Each row is a point on a tangle of strands that fork, close into loops and nearly touch. The rows are in no order.
Points whose rows are less than 90.8 apart are linked; no others are. Some points are linked to none.
(1247): [10, 36, -35, -4, 8, 45, 16, 44, 48, -26, 30, -4, 8, 24, -21, 19, 24, -52, -27, 12, 5, -37, -20, 26, -43, -10]
(1255): [14, 3, -11, -5, -17, -4, -20, 20, -2, 13, 8, -4, -21, -5, 28, 6, 24, -4, 6, -34, 25, -5, -19, -22, -6, 46]
(40): [-37, 0, 42, -31, 1, 3, 32, -8, -11, 9, -17, 9, 21, -31, 32, 10, -39, -22, 1, 10, 15, -8, -36, -12, -20, 55]
(828): [18, -12, -11, -5, 40, -5, 24, -4, 14, -9, -19, -16, 15, 1, -26, 7, 1, 45, -34, -3, -29, 0, 29, -36, 27, -31]
(246): [-26, -36, 2, -20, 14, -5, 0, -39, -48, -16, -6, 1, 13, -39, 15, -33, 10, 13, 0, 12, -55, 25, 4, -30, 0, 44]
(268): [5, -19, 12, 27, 15, -8, 9, 3, -18, 15, 15, 21, 15, 20, -29, -3, -6, 47, 8, 15, -14, -19, 13, 6, 53, -40]
(1040): [2, 23, -5, -28, 22, -24, 6, -44, 11, -5, 12, -5, -9, -28, 15, 15, -11, 51, 2, 1, -10, 9, 53, 8, -2, 3]
(1099): [0, 52, 31, -6, 9, 0, -9, 34, 26, -13, 30, -8, 9, 13, -4, 31, 4, -37, -3, -13, -12, -23, 8, -4, -16, -19]
(372): [-24, -27, 17, -28, -6, -10, 27, -58, -10, 10, -31, -6, 31, 11, -2, -19, -22, -14, 8, 18, -43, 11, -1, -27, 12, -10]
(981): [-3, 46, -20, 6, 7, 33, 23, 43, 41, 4, 19, -21, 29, 11, 1, 18, 5, -49, -24, 7, 13, -29, -31, 20, -60, 11]
(1063): [-5, -12, 31, -29, -20, 5, 23, 12, -11, 22, -22, 35, 22, -7, -5, -30, -21, -19, -2, -11, -42, -4, -5, -24, 10, 16]
(977): [16, 33, 16, 21, 28, 24, 13, 23, 0, 7, 32, 12, 26, -2, -20, 21, 28, 11, -4, 6, -13, -15, -14, -23, 5, -23]
(189): [-13, -18, 8, -18, -7, -22, 35, -53, -18, 1, -17, -1, 27, 25, -15, -25, -28, 26, -5, 13, -47, -11, 29, -1, 31, -28]
(1397): [7, 27, -35, 9, 9, 47, 2, 34, 43, -47, 30, -6, -22, 12, -39, 17, 34, -51, 2, -12, 16, -26, -14, 11, -24, -45]
(1036): [-16, -9, 16, 38, -48, 19, -51, 16, -17, -6, -3, -33, -26, -9, 12, 12, 13, -39, 32, 1, 50, 8, -25, 21, 3, 11]
(963): [-7, -20, 26, 7, -33, -3, -32, -20, -30, 5, 7, -5, 9, 8, 19, -7, 12, 0, 17, 9, 5, 11, -24, -6, 11, 1]
(1317): [22, 2, -2, 5, 15, -3, 1, -23, -28, 13, 27, 9, 28, 30, 20, -4, 13, 38, -13, 17, -13, 19, -22, -26, 2, -20]
(1325): [-2, 20, 16, 13, -34, 19, -12, 43, -7, 3, 4, -20, 4, -2, 0, -11, -17, -64, 8, -13, 25, 5, -48, -2, -23, -12]
(765): [0, 27, -29, 28, -15, -1, -26, 23, -5, -21, 29, -43, -10, 28, 24, 16, -4, -51, 7, 6, 61, -14, -31, 45, -40, -18]
(214): [-14, -31, 11, -48, -15, 3, 28, -59, -16, 29, 3, 35, 4, -24, 15, -20, -16, 28, 34, 4, -28, -17, 17, -1, 25, 35]
(560): [21, 11, -24, 16, -13, 17, -44, -21, 13, -15, 12, -40, -36, 8, 5, 14, 49, -21, 22, -22, 30, 6, -23, -21, -2, -28]
(462): [-14, -64, 20, -12, 11, -17, 1, -42, -51, -10, 18, 33, 11, 4, 15, -12, 14, 30, 7, 30, -30, -9, 1, -5, 46, 6]
(243): [-32, -43, 6, -20, 4, 9, -4, -27, -17, 31, -27, 16, 6, -47, 3, -2, -7, 13, 32, 6, 8, 11, -14, -16, 21, 23]
(484): [-11, 25, 14, 47, -10, 14, -19, 32, -28, -2, 50, 16, -9, 11, 2, 4, 13, -10, 20, 2, 13, -4, -18, 30, 4, -11]
(13): [12, -20, -12, 9, 10, -27, -10, 16, 9, -33, -4, 0, -32, 13, -8, 18, 16, 21, -23, -19, 3, -22, 50, 13, 18, -14]
(307): [-11, -26, 4, -14, 36, 6, 11, -4, -14, 21, -12, 32, 1, -55, 22, -6, -7, 27, -5, -1, 20, 18, 1, -6, 9, 49]
(1189): [1, -17, -6, 5, 26, 4, 9, 25, -17, 16, -5, 38, -7, -25, 6, -21, 11, 16, -17, -1, -10, 11, -2, -18, 9, 37]
(8): [24, 22, -12, 13, 22, 29, 3, 3, 13, -8, 15, -15, 6, -9, -33, 17, 38, 7, -5, -6, -12, 1, -21, -47, -3, -37]
(1349): [-11, -33, 25, -29, -12, -11, 6, -33, -27, -13, -8, 6, 13, -12, 30, -35, -14, -6, -14, 13, -40, 18, -30, -20, -17, 47]
(390): [28, 6, -38, -25, 23, -8, 23, -34, 23, 11, -11, -32, 6, -3, -19, -13, 0, 60, -18, 1, -25, 7, 41, -32, 8, -12]
(1321): [1, 3, -33, 21, 26, 17, -15, 29, 51, -24, 1, 3, -35, -17, -31, 34, 22, -1, 0, -18, 37, -16, 3, 21, -12, -14]
(931): [-6, -25, 4, 6, 30, -29, 10, 16, -10, -33, -10, 17, -9, -2, -7, -1, -17, 37, -32, -6, -18, -13, 62, 23, 29, -4]
(403): [-7, 31, -10, -24, 24, -13, 16, -32, 14, -16, -5, -11, 1, 1, 14, 17, -3, 14, -30, 10, -18, 20, 28, -10, -23, 6]
(499): [3, 0, 8, 34, 2, 7, -19, 17, -39, -47, 12, 4, -9, -12, -3, -12, 22, -18, -26, 26, -7, 25, -33, -2, -3, -16]
(594): [-29, -15, -3, 35, -17, 25, -19, 10, -26, 12, -18, 23, -21, -35, -22, -10, 15, -9, 24, -9, 6, 17, -3, -1, 14, 24]
(964): [-16, -42, 14, 31, -4, 7, -7, -24, -52, -6, 12, 32, 10, 6, 3, -20, 17, 10, 2, 31, -9, 14, -19, -2, 28, -3]
(1285): [1, 37, -23, 8, -6, -4, 12, -25, 8, 3, 7, -23, 15, 35, 15, 16, -4, -12, -12, 19, 26, 21, 2, 28, -41, -16]
(1347): [6, 48, 10, -39, 17, -15, 41, 4, 41, 46, 18, 6, 27, 2, 16, 16, -46, 33, 7, 28, -8, -25, 23, 25, -17, 11]
(1132): [24, 2, 0, 28, -8, 8, -44, 27, -14, -6, 45, 10, -10, 28, 18, -5, 33, -6, 5, -7, 31, -10, -17, 20, 7, -19]
(104): [-15, 2, -25, -3, -16, -6, 13, -43, -13, 5, -3, 29, -8, 8, 17, -1, -17, 28, 1, 17, 5, 12, 21, 34, -16, 15]
(38): [-22, 37, -14, 32, -15, 24, -10, 2, -13, -25, 13, -6, -15, -28, -2, 10, 26, -13, -8, -5, -14, 26, -23, -13, -32, 36]
(212): [0, 3, -29, 15, 11, 9, -3, 8, 9, 53, 19, 9, -2, -13, 5, 25, 7, 35, 33, -15, 60, -3, -14, 11, -9, 34]
(1405): [-5, -27, 17, -58, 28, -23, 8, -55, -9, -2, -26, -10, 2, -29, 36, -11, -31, 7, 0, 7, -17, 19, 26, -19, 0, 23]
(76): [3, -16, 24, -1, -16, -5, -38, -3, -22, -33, -7, -27, -5, -25, 7, -13, 22, -31, 7, -21, -30, 24, -26, -48, 4, 9]
(702): [28, 19, -9, -27, -10, -11, 15, 5, 55, -16, -18, -20, -18, 32, -16, -8, 18, -34, -15, -39, -16, -5, 12, -30, -17, -11]
(616): [-37, -49, 33, 11, 8, -18, -21, -7, -33, -15, -15, 34, -25, -40, 7, -14, 2, -2, 8, 14, -16, 3, 9, 8, 35, 36]
(120): [6, 29, -25, 22, -1, 25, -13, 30, 27, -10, 21, -3, -19, -3, -35, 24, 21, -12, 22, -26, 13, -27, 7, 24, -10, -31]
(693): [3, -7, 17, -7, -31, -21, 13, -25, 4, 26, -43, -10, 12, 50, -1, -22, -27, -31, 21, -8, 3, 14, -2, -9, 6, -34]
(249): [-27, 28, -12, 17, -20, 6, -2, 26, -16, -22, 12, 10, -9, -23, 14, 6, 2, -14, -6, 0, 10, 8, -16, 20, -38, 62]
(99): [-13, -30, -19, 33, 12, 13, -10, 5, -44, -32, -17, -14, 3, -18, -39, -13, 27, 0, -5, -15, -43, 13, 20, -29, 33, -20]
(373): [-1, 18, 20, -3, 5, 0, 30, -28, -6, 12, 15, 17, 38, 31, 7, 13, -16, 14, -20, 38, -17, 11, -12, 3, -15, -26]
(1131): [16, 0, 9, 28, -28, 28, -19, 12, -39, -25, 14, -19, -12, -14, -7, -39, 23, -32, 7, 19, -9, 26, -51, -13, 6, -42]
(327): [25, -2, -8, -24, 3, 4, 1, -2, 53, -33, -27, -32, -16, 8, -6, -5, 22, -48, -36, -22, -5, 9, -9, -50, -28, -5]
(1467): [19, -2, 13, -5, -10, -25, -13, 16, 16, -40, -5, -14, -18, 30, 2, 3, 1, -16, -12, -22, -9, -20, 40, 12, 12, -39]
(980): [-23, -23, 31, 36, 21, 10, -35, 8, -38, -15, 23, 4, 6, -49, -1, -1, 23, -4, 2, 17, -4, 24, -43, -35, 24, 28]
(548): [-1, 3, 11, 23, 1, -11, -38, 5, 1, -40, -1, -40, -7, -13, 22, 23, -7, -34, -17, 10, 41, 21, -58, 2, -35, 6]
(1091): [-1, 49, -29, -27, 8, 20, 32, 21, 53, 17, 0, -9, -3, -8, -1, 16, 4, -6, -21, 1, -5, -21, 31, 21, -41, 37]
(1400): [35, -3, -28, -12, -29, 7, 4, -11, -10, -15, 0, -16, -13, 42, 1, -43, 28, -14, -14, -17, -21, 9, 4, -28, 0, -16]
(1048): [-1, 37, -21, 27, -30, 8, -24, 26, -21, -18, 49, -27, -13, 13, 26, 9, 17, -33, 5, -13, 45, -18, -35, 23, -41, 19]
(970): [2, -58, 10, -42, 19, -35, -7, -57, -31, 10, 13, 2, 4, -2, 28, -8, -5, 43, 22, 17, -16, -13, 38, 6, 45, 6]
(1245): [-19, -46, -6, 17, 9, -31, 24, -4, -39, -35, -9, 1, 20, 9, -19, -17, -16, 40, -42, -13, -41, -15, 47, 11, 50, -22]
(1339): [26, 5, -4, -24, 34, -21, 20, 25, 30, 22, -2, 28, -18, -18, 11, -11, -25, 48, -3, -4, 21, -19, 33, 34, 7, 18]
(1052): [-19, -26, 23, 15, -22, -5, -2, -22, -34, -19, 1, 6, 10, -33, 23, -14, -4, -5, -9, 28, -8, 37, -55, -8, -11, 58]
(1158): [-3, 5, 10, -26, -10, 6, 17, 15, 6, -5, -31, 3, 0, -5, -16, -23, 2, -23, -22, -24, -57, 2, 20, -29, 5, 2]
(992): [-5, -12, -15, -11, 13, 16, 12, 11, -17, -15, -27, -9, 7, -26, -35, -18, 15, 4, -17, -25, -65, 6, 18, -41, 17, 1]
(707): [19, -22, -33, -22, -24, -2, 18, -23, -9, 24, -29, -4, -7, 23, -5, -30, 6, 13, -5, -19, -12, 28, 21, -20, 13, 2]
(215): [-17, -15, 38, 16, -31, 2, -30, -29, -25, 10, -7, -29, 20, 9, 22, 8, -11, -29, 25, 22, 40, 21, -49, -9, 7, -11]
(433): [-25, 18, -24, -18, 12, -2, 32, -18, 1, 9, -5, 25, 4, -10, 33, 11, -32, 17, -19, 29, 13, 7, 25, 42, -40, 32]
(939): [-1, -55, 16, -1, 10, -10, -44, 0, -38, -16, -9, -18, 6, -30, 5, -14, 23, -8, 5, 8, -22, 31, -25, -38, 30, 20]
(1151): [-13, -10, 7, 13, 10, 0, 7, -15, -21, 24, 26, 26, 26, -2, 26, 23, -5, 25, 8, 37, 23, 5, -39, 5, -6, 27]
(256): [-25, -12, 40, 39, 6, 4, -23, 0, -35, -20, 7, -5, 17, -35, 14, 10, -5, -9, 3, 31, 24, 24, -63, -12, -7, 29]
(463): [-2, -15, -16, 28, -8, 11, -12, 6, -15, -14, -23, -15, -11, -10, -51, -3, 17, 17, 13, -25, -7, 0, 29, -2, 42, -33]
(508): [-31, -26, 38, -10, -25, -20, -14, -20, -2, 18, -4, 28, -10, 11, 29, 14, -33, -13, 23, 6, 15, -11, 1, 34, -3, 11]
(1142): [0, -3, -23, 29, 9, 15, -5, 61, 7, 8, 4, 37, -6, 5, -1, -1, 8, -17, -25, -5, 26, -15, -28, 38, -18, 15]
(446): [28, -13, 7, 2, 13, 2, -38, 25, -6, -1, 25, 11, -27, -8, 13, -1, 33, 15, 18, -34, -1, -13, -4, -28, 30, 16]
(1129): [7, 7, 13, 15, 14, 12, 6, 27, -3, -16, -12, 8, 18, -3, 0, 1, -3, -21, -41, 11, -12, 15, -29, -11, -20, -8]
(1322): [-31, -13, 21, -26, 26, 9, 32, -18, -23, 19, 8, 40, 9, -48, 0, -17, -8, 27, 27, 6, -41, -13, 28, -10, 36, 36]
(990): [32, -2, -18, -21, 22, -33, 16, 21, 27, 11, -11, 13, -1, 8, -22, -6, -34, 66, -17, 13, 7, -17, 41, 35, 12, -12]
(639): [-6, 9, -16, 36, 7, 34, -3, -4, -13, 32, -1, 15, 3, -22, -35, 9, 31, 21, 16, 0, 5, 19, -7, -18, 16, 4]
(845): [-5, -6, 16, 17, -38, 14, -44, 40, -9, -8, -16, -16, -20, -14, -1, -20, -1, -55, 20, -14, 35, 5, -31, 16, -5, -23]
(1228): [7, -40, 8, 2, 7, -30, -36, 13, 2, -21, -18, 7, -32, -7, 23, 18, 1, 5, -17, -9, 12, 7, 22, 12, 10, 9]
(1345): [-6, 28, 8, -34, -30, -14, 19, -17, 21, 34, -10, -26, 2, 23, 29, 2, -19, -22, 12, -26, 9, 8, -2, -10, -28, 29]
(1058): [10, 33, -26, 21, -5, 22, 0, -1, 3, 46, 28, 2, 0, -10, -14, 11, 12, 41, 32, 0, 16, 0, -8, 8, -3, 20]
(823): [-8, 33, -39, -17, 6, -1, 27, -2, 33, 23, -10, -2, 0, -13, 11, 13, -22, 8, -21, 0, 20, 6, 17, 37, -42, 33]
(1519): [2, -18, -9, -24, -26, -24, 14, -26, 14, 30, -25, -11, 2, 31, 19, -31, -12, -12, 2, -11, -2, 36, -2, -25, -11, 8]
(78): [24, 11, 6, -8, -22, 17, -2, 50, 33, -14, -17, -11, -6, 6, -15, -6, 3, -58, -16, -31, 11, -16, -39, -11, -27, 8]
(1481): [-33, -41, 28, 28, 13, 5, -20, 8, -5, 26, -14, 24, -1, -15, -19, 27, -10, 15, 25, 11, 37, -2, 1, 24, 40, -10]
(944): [4, -13, -13, -18, 15, -7, -4, -9, 5, -4, -43, -17, -13, -37, 20, -3, -9, -8, -32, -6, 4, 32, -8, -21, -31, 34]
(305): [25, 56, -4, -12, 14, -15, 25, -3, 41, 39, 24, -2, 18, 4, -17, 20, -18, 44, 15, 24, -20, -23, 27, 8, -10, -1]
(1330): [0, 12, -13, 24, -11, -10, -19, 19, -4, 18, 8, -43, 18, 33, 22, 42, -24, -27, 18, -12, 65, -22, -34, 37, -35, 0]
(1125): [17, 18, -5, 3, -12, 1, -6, 16, 24, -33, 15, -29, -11, 31, 2, -19, 6, -64, -13, 0, 24, 2, -31, 2, -30, -57]
(804): [28, -9, -42, 29, -8, 18, 3, 39, -2, -22, 20, 17, -23, 33, -25, -23, 33, 9, -17, -13, 7, -17, 8, 14, 12, -50]
(480): [30, 27, 3, -30, -3, -27, 12, -29, 28, 41, 8, -19, 10, 23, 3, 4, -16, 31, 24, -6, -16, -4, 23, -12, 7, -10]
(416): [-7, -6, -18, 24, 26, 10, -6, 44, 15, 9, -24, 19, -17, -13, -21, 16, -6, -3, -17, -4, 33, -2, 3, 41, -12, 0]
(885): [5, 11, 10, 9, 1, -2, 6, 32, 26, 37, -1, 23, -7, -10, -42, 13, -27, 26, 32, -14, 7, -20, 15, 18, 21, -4]
(731): [5, 7, -20, 29, 14, 8, 7, 29, 16, 3, -10, 15, -17, -19, -55, 4, 2, 29, 15, -14, -5, -17, 41, 12, 33, -23]
(447): [22, 52, -25, -16, 12, 9, 24, 11, 47, 13, 17, -4, -1, 10, -8, 17, 17, 25, 4, -6, -12, -19, 19, 4, -22, 12]
(536): [5, -24, 1, -17, 53, -11, 19, -17, -5, 12, -22, -1, 20, -33, -35, 1, -16, 49, 1, 4, -25, -7, 37, -18, 44, -11]
(773): [3, -17, 18, 8, 32, -7, -19, 7, -9, 21, 25, 11, -2, -19, -14, 8, 24, 43, 36, -7, -13, -13, 20, -27, 45, 18]
(331): [-18, -30, -4, -2, -34, -12, 15, -42, -31, -8, -15, 34, -11, 34, 9, -19, -10, 5, -3, 15, -10, 19, 15, 25, -1, 3]
(680): [-9, 33, 2, -5, 11, 13, 9, 25, 25, 13, -10, -15, 28, 5, 4, 20, -15, -23, -23, 4, 15, 4, -31, -17, -45, 11]
(1211): [16, 25, -7, 4, -2, -10, -5, 19, 31, 42, 4, -16, 19, 26, 2, 22, -25, -9, 30, -11, 46, -24, -17, 36, -13, -16]
(1260): [0, 30, 16, 5, -15, 1, 15, -30, -2, 6, 20, -18, 26, 54, 23, -1, -17, -23, -9, 24, 6, 22, -16, 6, -27, -39]
(1290): [4, 1, -36, -8, -6, 1, -14, -12, 13, 3, -12, -13, -16, -10, 16, 13, 16, -1, -11, -25, 29, 14, -11, -24, -22, 20]
(1477): [27, -13, -11, 14, -8, -16, -14, -14, 6, 17, 3, -4, -11, 38, 2, 1, -3, 17, 3, -1, 21, 8, 9, 22, 1, -38]
(668): [-9, -1, 10, 2, 37, -20, 13, 16, -1, 25, 23, 42, -1, -9, 16, 10, -31, 37, 8, 21, 16, -21, 24, 45, 7, 34]
(443): [21, -22, -10, 23, 4, 6, 4, -2, -30, 3, 20, 16, 16, 21, -15, -15, 18, 32, -14, 9, -17, 4, -3, -8, 34, -25]
(820): [-3, -32, 40, -34, 9, -18, 8, 2, -10, 20, -34, 36, 14, -9, 10, -12, -29, -3, 10, -6, -12, -19, 11, 1, 25, 5]
(860): [15, -2, -1, 1, -12, 1, -40, -14, 5, -18, -17, -44, -15, -7, -11, -4, 28, -32, 11, -27, -9, 20, -5, -39, 2, -25]
(1535): [-7, 37, -3, 12, -26, 20, -5, 14, -16, -26, 21, 5, -14, 2, -10, -9, 27, -17, -11, -15, -36, 8, 8, -4, -20, 3]
(1489): [17, 3, 8, -3, -12, 19, -10, 52, 20, -10, -13, 5, -10, -6, -23, -2, 20, -31, 3, -44, -1, -13, -8, -23, 9, -10]
(451): [-5, 17, 24, -31, 51, -9, 36, -8, 15, -5, -18, 8, 24, -38, -13, 17, -24, 33, -15, 25, -40, -11, 49, -5, 16, -7]
(72): [-49, -33, 30, 2, 37, -5, 14, -16, -36, -13, 13, 32, -4, -51, -12, -16, -1, 10, 19, 5, -42, 1, 33, -1, 45, 38]
(655): [25, 26, -15, -37, 9, -35, 19, -50, 30, 4, 4, -30, -3, 11, -6, -1, -22, 56, 8, 7, -29, -4, 48, -14, 4, -12]
(657): [-18, -53, 36, 19, -2, -23, -36, 1, -23, -30, -22, 3, -18, -18, 17, 4, 2, -1, 0, 17, 9, 13, 14, 14, 32, 11]
(835): [-14, -24, 19, -2, -53, -22, -20, -46, -17, -2, -13, 9, -14, 35, 30, -18, -10, -12, 15, 9, 7, 13, 12, 21, 15, -3]
(1385): [3, -38, 12, -16, 34, -26, -13, -16, -12, 5, 0, -2, 0, -19, -1, 6, -2, 47, 21, 1, -18, -4, 36, -5, 53, 1]
(561): [4, -22, 22, -37, 21, -26, -6, -15, 9, -2, -41, -17, 4, -18, 35, -3, -28, -14, -19, -7, -2, 17, 6, -28, -2, 17]
(1236): [9, 30, -25, -24, -10, 1, 29, -10, 12, -17, -3, -25, 12, 32, -12, -13, 15, 16, -32, -5, -63, -9, 54, -13, -4, -9]
(592): [-32, -9, 24, -6, -27, -4, 1, -50, 0, 31, -27, -25, 16, -4, 30, 13, -32, -20, 25, 12, 31, 17, -23, -15, -7, 0]
(829): [26, 40, -34, 2, 5, 15, 22, 17, 48, -5, 2, -16, 0, 51, -21, 3, 4, -13, -31, 2, 9, -15, 9, 21, -28, -53]
(1402): [-34, -1, 26, 49, -11, -7, -26, 38, -22, -20, 17, 24, -3, -8, 5, 6, -10, -29, 9, 20, 26, 4, -19, 44, -3, 18]
(281): [11, 48, -9, -1, -16, 22, 20, -7, 2, -18, 29, -9, 2, 20, -19, -1, 25, -4, -12, -4, -48, -1, 23, -9, -14, -22]
(332): [-10, 33, -17, 6, -28, 9, 1, 0, -22, 4, 32, -6, 6, 25, 36, 6, -9, -20, -3, -3, 17, 4, -29, 22, -54, 46]
(1104): [19, 11, -14, 10, -1, 16, -32, 34, 11, -29, 26, -29, -24, 18, 18, -8, 13, -61, -7, -1, 56, -18, -38, 23, -21, -55]
(197): [14, 20, -49, -9, 18, 6, 24, 3, 78, -16, -13, -26, -17, 13, -42, 19, 4, 0, -17, 0, 10, -17, 21, 10, -27, -29]
(705): [23, 43, 10, -26, -13, -5, 18, -3, 36, 11, -3, -26, -1, 45, 12, -20, -3, -35, -6, -25, -16, 6, 1, -16, -22, -4]
(1025): [-50, -10, 21, 22, -19, -8, -11, 5, -20, -5, -7, 13, -2, -13, 22, 28, -30, -15, 19, 14, 46, -18, -12, 36, -2, 32]
(924): [0, -21, 19, -48, -6, -16, 44, -31, -2, 27, -14, 34, 9, 0, 10, -20, -41, 23, 20, 14, -14, -23, 29, 11, 25, 17]
(887): [0, 20, 35, 11, -6, -21, -23, 13, -3, -33, 6, -3, -11, 18, 13, 14, -4, -35, -5, -10, 0, -6, 10, 21, -7, -28]
(1060): [25, 12, -16, -12, 13, 43, 4, 9, 34, -37, 8, -18, -1, 16, -17, 4, 44, -33, -29, -6, -14, -2, -30, -53, -17, -19]
(1039): [22, 11, -16, 11, -36, 24, -11, -6, -37, -10, 22, -12, -5, 28, -2, -41, 28, -15, 8, 0, -17, 11, -15, -21, 9, -43]
(309): [-35, -17, 59, -27, 22, -7, 11, -8, -16, 1, -21, 31, 10, -45, 16, 11, -28, -12, 1, 15, -9, -14, -10, -5, 1, 27]
(303): [-35, -45, 30, -22, -5, -1, 4, -55, -9, 23, -28, 5, 23, -16, 6, 2, -18, -11, 29, 24, 3, 14, -20, -26, 14, 4]
(1087): [-11, 18, 7, 1, -8, -15, -7, 12, 22, 45, -8, 4, 3, -13, -16, 20, -41, 18, 48, -5, 26, -34, 9, 42, 7, -4]
(347): [-5, -22, -16, 33, -16, 15, -36, 5, -11, -11, -18, -6, -37, -13, -20, -7, 24, 1, 12, -11, 13, 19, 17, 8, 22, -18]
(973): [-29, 1, 27, 18, -50, 11, -15, 3, -22, 9, -8, -21, 17, 16, 17, -8, -34, -48, 26, 13, 45, 8, -66, 4, -16, 2]
(276): [33, -8, -25, -11, 16, 6, 19, 31, 19, -3, -4, 27, -8, 7, -5, -9, 19, 19, -31, -23, -12, -7, 13, -9, 4, 15]
(500): [-16, 34, 22, -12, 17, 7, 21, -3, -3, 23, 26, 23, 26, -20, 4, 24, -10, 17, 6, 7, -23, -15, 4, -6, -5, 32]
(807): [26, -9, -47, 4, 7, 26, 20, 40, 33, -19, -12, 17, -15, 15, -36, -10, 31, 16, -33, -18, 2, -17, 8, -13, 5, -16]
(1055): [16, 32, -34, 5, -5, 5, 25, 15, 18, 18, -2, 4, 19, 41, 0, 3, -10, -10, -36, 20, 6, 6, -3, 37, -37, -23]
(198): [34, 14, -26, -13, 17, -18, 11, 10, 59, 4, -14, -9, -1, 10, -28, 15, -23, 37, -5, 9, 20, -14, 28, 15, -7, -37]
(196): [24, 12, -20, 15, -27, 15, -36, 6, 1, 8, 33, -15, -21, 14, 8, 0, 40, -3, 35, -19, 43, 1, -18, 4, 3, -20]
(1034): [11, -26, 5, -6, -19, -32, 20, -30, -7, 9, -8, 14, 19, 27, -15, -5, -23, 56, 16, 13, -26, -16, 31, 10, 52, -36]

A piece is all that can be reached along the links. How many separate loops has the piece of each point below (a circle has one, a figure eight two, a Y none), and how many tips (points with one link)?
(332) -> loops 0, tips 6
(1039) -> loops 0, tips 3
(1385) -> loops 2, tips 9

A fork is a point with three links, a tip a point with one. Leave the first point through the second and follow the links. Name the first fork or tip that comes.
(1247), (981) -> (1519)
(13), (1228) -> (820)
(1385), (773) -> (1405)
(1131), (499) -> (1142)
(1519), (1345) -> (977)
(835), (508) -> (246)
(1349), (1052) -> (835)
(198), (197) -> (443)

Name the points in between on the shortest way along the links from the first point to the second, in order.
(970), (860) -> (462), (964), (963), (835), (508), (1025), (1402), (484), (1132), (196), (560)
(1349), (560) -> (1052), (256), (980), (939), (76), (860)
(214), (463) -> (924), (820), (1063), (1158), (992), (99)
(249), (885) -> (332), (1048), (765), (1330), (1211), (1087)
(1060), (499) -> (327), (702), (705), (1345), (1519), (707), (1400), (1039), (1131)
(693), (120) -> (1519), (707), (1400), (1039), (1131), (499), (1129), (680), (981), (1247), (1397)
